Each scene shows the same named points in several views. A view is turned or mirrored, shifted and resized as a whole, has a little noise and may leave points out.
(in the rows, 128 means zero)

Scene 1
View 1
(4): [100 127 145 137 120 129 131 122 121 134 118 144 163 133 130 131 144 103
 151 121 150 144 164 130 109 129]
(141): [111 147 140 142 121 110 135 140 134 126 125 118 146 144 124 128 106 133
 127 144 166 137 150 121 119 113]
(123): [114 146 140 143 132 113 134 134 134 129 128 123 149 144 124 131 105 130
 130 140 157 134 155 119 119 115]
(241): [116 120 159 140 169 104 136 106 130 146 144 122 148 168 126 106 119 105
 138 135 119 112 157 138  99 112]
(56): [116 130 142 126 142 121 134 140 151 123 125 105 136 142 134 125 113 123
 133 133 162 141 151 116  99 125]
(280): [120 162 132 123 164 151 162 140 149 129 133 127 152 121 129 157 112 135
 158 119 144 129 194  97 167 151]
(258): [107 117 152 128 135 122 129 131 135 129 122 118 145 149 139 115 137 104
 140 128 149 139 147 135  84 121]
(61): [109 125 140 132 106 115 123 145 144 119 115 112 141 138 136 121 121 122
 126 137 178 153 134 123  86 114]
(230): [112 105 147 127 140 124 127 112 142 137 120 128 153 135 136 124 136  99
 148 113 151 149 158 124  86 129]
(90): [ 99 140 145 139 108 114 126 156 129 114 120 110 140 152 135 113 121 123
 120 148 168 140 132 139  94 106]
(59): [107 139 138 135 104 121 126 152 137 116 112 116 142 137 135 126 123 126
 127 140 177 151 140 125 100 118]
(115): [114 142 138 126 130 125 137 152 148 118 120 111 139 136 134 133 112 130
 132 136 170 144 151 114 111 124]
(242): [117 143 138 143 135 120 137 114 129 143 126 141 163 133 119 138 108 125
 143 129 148 136 171 111 134 126]
(287): [114 120 138 125  98 104 114 163 162 107 108  90 126 136 141 119 110 134
 112 144 202 168 118 119  66 109]
(117): [111 110 146 133 120 108 119 123 140 130 119 121 150 140 131 119 125 110
 132 128 167 151 142 128  80 116]
(208): [109 131 143 136 111 103 122 154 144 114 118 100 132 151 137 114 112 128
 116 147 177 148 125 130  81 105]
(203): [103 127 145 136 113 118 128 142 131 122 118 121 146 143 135 121 131 116
 133 133 164 145 144 134  94 117]
(235): [105 134 154 136 132 106 131 155 137 117 131  97 127 168 137 104 117 126
 116 153 157 124 128 143  86 104]
(114): [123 130 132 138 120 108 126 118 145 138 120 130 155 126 120 138 101 131
 132 130 169 156 158 104 112 121]
(176): [109 150 135 138 123 131 141 138 132 127 120 132 157 131 125 139 120 128
 140 132 158 140 166 116 134 128]
View 2
(242): [138  87 121 148 121 148 141 120  92 134 169 119 169 102 138 156 134 167
 157 125 145 125  69 146 115 170]
(90): [156 151 133 123 117 150 147 105 159 140 183  89 105  90 139 101 134 149
 147 117 154  97 114 162 127 141]
(235): [143 149 113 111 124 128 141 113 164 164 160  81 100 100 127  93 154 147
 146 133 154 106 130 163 118 133]
(176): [147  99 137 154 119 163 130 119 109 140 185 100 160  97 136 139 131 171
 149 103 146 120  67 156 133 160]
(141): [144 120 131 132 117 154 147 109 132 150 171  96 131  93 134 121 133 158
 158 119 142 116  92 149 114 164]
(203): [150 135 130 136 129 152 143 105 137 126 179  96 128  97 140 112 141 147
 139 120 175  99  99 160 137 145]
(230): [133 109 116 150 161 142 145 105 101 109 161 109 162 108 140 126 160 132
 123 132 198 104  89 167 145 138]
(123): [139 108 124 136 121 153 145 113 123 152 166  98 142  97 135 127 135 160
 159 123 140 121  86 149 111 163]
(59): [149 137 142 137 128 172 149  99 146 136 187  84 124  86 141 105 133 147
 143 103 162  99  94 153 136 153]
(56): [125 118 125 142 152 157 144 106 136 157 159  80 149  97 128 107 156 146
 138 121 164 113  92 161 127 155]
(208): [139 163 136 117 138 160 166  91 174 144 168  75  97  87 138  81 140 121
 150 125 163  86 122 148 119 150]
(258): [141 126 114 139 143 129 139 111 123 125 166 101 138 106 134 115 161 138
 129 131 188 105 106 170 144 131]
(115): [131 117 134 145 141 169 140 107 137 160 172  76 146  90 126 109 147 153
 145 107 153 118  83 156 130 162]
(4): [159 104 132 156 122 148 137 111  90 100 188 125 160 104 151 148 128 156
 137 120 175 107  74 158 143 150]
(241): [135 104  80 121 130  85 135 128 103 141 131 120 147 122 131 137 168 148
 142 163 164 127 114 164 109 131]
(117): [140 133 124 138 148 147 160  96 125 114 164 107 135 101 144 112 147 121
 135 133 187  94 105 151 131 146]
(114): [131 108 139 145 140 173 161  95 111 127 164 106 162  93 139 133 130 135
 158 120 155 109  76 133 110 180]
(280): [123  51 129 172 131 164 107 136  88 179 171  86 202  97 117 153 148 207
 144  92 132 152  36 170 132 176]
(61): [142 142 140 136 140 170 158  92 148 131 176  85 119  88 140 100 138 132
 144 115 171  93 100 152 131 155]
View 3
(114): [ 71 158 129 124  94 156 114  85 105 127 122 108 144 121 134 148 173 144
 167 149 148 120 118 165 150  72]
(176): [ 89 143 130 139 125 149 110  99 114 105 113  90 110 133 116 167 176 134
 156 169 147 109 117 137 162 123]
(61): [ 82 170 126  87 103 128 142  87 106 154 145 114 114 108 108  97 156 169
 143 166 126 125 108 165 155 111]
(258): [111 171 103 101 127 126 128 115  97 138 154 120 107 129 137 118 118 151
 154 126 121 136  93 147 140 149]
(56): [ 74 167 107 122  92 115 131 105  98 141 143 102 107 117 142 126 153 138
 168 163 122 122 108 137 149 130]
(280): [ 62 137 106 194  96 137  82 123  97  71 102  47  96 146 151 224 186  99
 191 175 152  99 132  97 176 140]
(287): [ 58 193 128  67  73 103 164  74 101 187 169 112 108  74 100  60 167 186
 141 195 115 128 113 169 156  96]
(90): [ 93 148 134  88 139 119 151  85 120 164 142 133 103 117 107  94 167 153
 140 178 113 123 106 162 145 144]
(235): [ 87 138 116 108 134  89 156  93 115 184 143 144  90 133 138  85 169 118
 152 181  86 124  94 141 136 180]
(230): [112 179  96 108 114 145 117 119  91 109 153 108 120 130 140 143 103 157
 159 104 141 140  98 150 143 119]
(242): [ 89 135 124 151 129 162 102  97 111 104 104 110 135 146 142 180 168 114
 173 139 147 117 115 142 149 108]
(115): [ 70 161 116 121  97 121 126  94 104 136 133  94 105 115 122 134 170 141
 163 179 129 115 118 138 159 126]
(117): [105 173 115  92 113 142 135 101  98 145 149 125 128 119 129 107 128 160
 152 127 132 136  99 169 138 106]
(241): [111 139  89 139 143 130 120 117 102 148 133 156 134 166 191 137 120  87
 186  97 110 140  78 141 118 158]
(203): [101 160 124  96 129 137 133  98 109 141 144 120 106 121 112 113 146 157
 143 154 128 125 102 159 147 132]
View 4
(280): [133 135 158 124 123 101  85 140 102 169 146 119 145  91 111 156 106 171
 131  49 134 143  46 186 164 108]
(258): [116 115 129 128 103 136 113 141 117 116 142 159 106 113 152 139 133 147
 145 129 146 104 123 145 126 143]
(61): [126 143 125 112 121 147 123 122 143 111 139 164 117  99 160 153 151 139
 108 133 134 117 124 129 149 143]
(141): [124 159 129 114 120 132 120 142 142 130 135 161 127  97 134 148 130 145
 100  98 124 127 109 139 134 137]
(287): [117 150 110  96 128 168 126  85 158 105 129 162 129  96 172 167 169 142
  96 164 133 123 140 122 162 154]
(59): [122 145 131 107 121 142 130 129 140 116 138 166 115  97 158 152 151 141
 100 121 131 121 104 131 152 130]
(230): [146 106 131 143 114 129 106 144 105 115 154 151 105 109 149 145 127 145
 155 116 152 101 131 148 148 140]
(115): [121 145 133 110 120 140 111 119 134 133 136 149 132  96 144 156 136 153
 114 110 133 128  99 150 151 134]
(56): [116 138 128 117 115 139 105 119 130 129 135 145 132 103 142 153 133 156
 126 120 136 121 113 153 142 139]
(114): [160 154 124 128 140 130 105 137 130 128 150 153 124  94 133 160 126 144
 109  92 131 130 128 142 158 142]
(203): [120 133 132 116 112 137 126 143 129 115 141 166 109 102 156 144 143 141
 119 120 136 112 114 132 136 134]
(123): [128 155 130 121 118 129 110 145 139 131 138 156 127  97 130 147 123 148
 108  92 125 126 109 145 130 137]
(242): [152 145 140 135 128 111 103 162 121 137 152 152 121  97 121 147 110 148
 122  63 127 126 103 155 141 133]
(117): [138 128 121 128 120 142 117 139 128 108 146 164 107 105 153 148 138 141
 126 127 143 107 144 133 141 147]
(235): [ 81 148 122 106  92 151 124 130 152 119 124 167 128 114 148 138 133 148
 111 141 127 113 125 135  96 151]
(176): [138 142 143 120 124 121 116 152 123 137 146 154 121  94 136 146 128 148
 113  78 130 126  84 147 153 120]
(208): [107 151 119 105 114 158 129 117 155 111 129 167 124 103 156 152 151 145
 100 143 128 120 126 131 134 151]
(4): [154 124 144 138 125 114 122 168 111 121 159 164  98  99 142 139 128 137
 129  78 136 112 102 135 151 121]
(90): [103 150 128 102 106 147 136 136 151 112 132 172 114 103 156 141 151 140
 101 129 127 117 113 124 124 140]

Which points are out of place in each view (at most two, in the order of its rows)? Write - if all are in place.
view 1: (4)
view 2: (208)
view 3: (235)
view 4: -
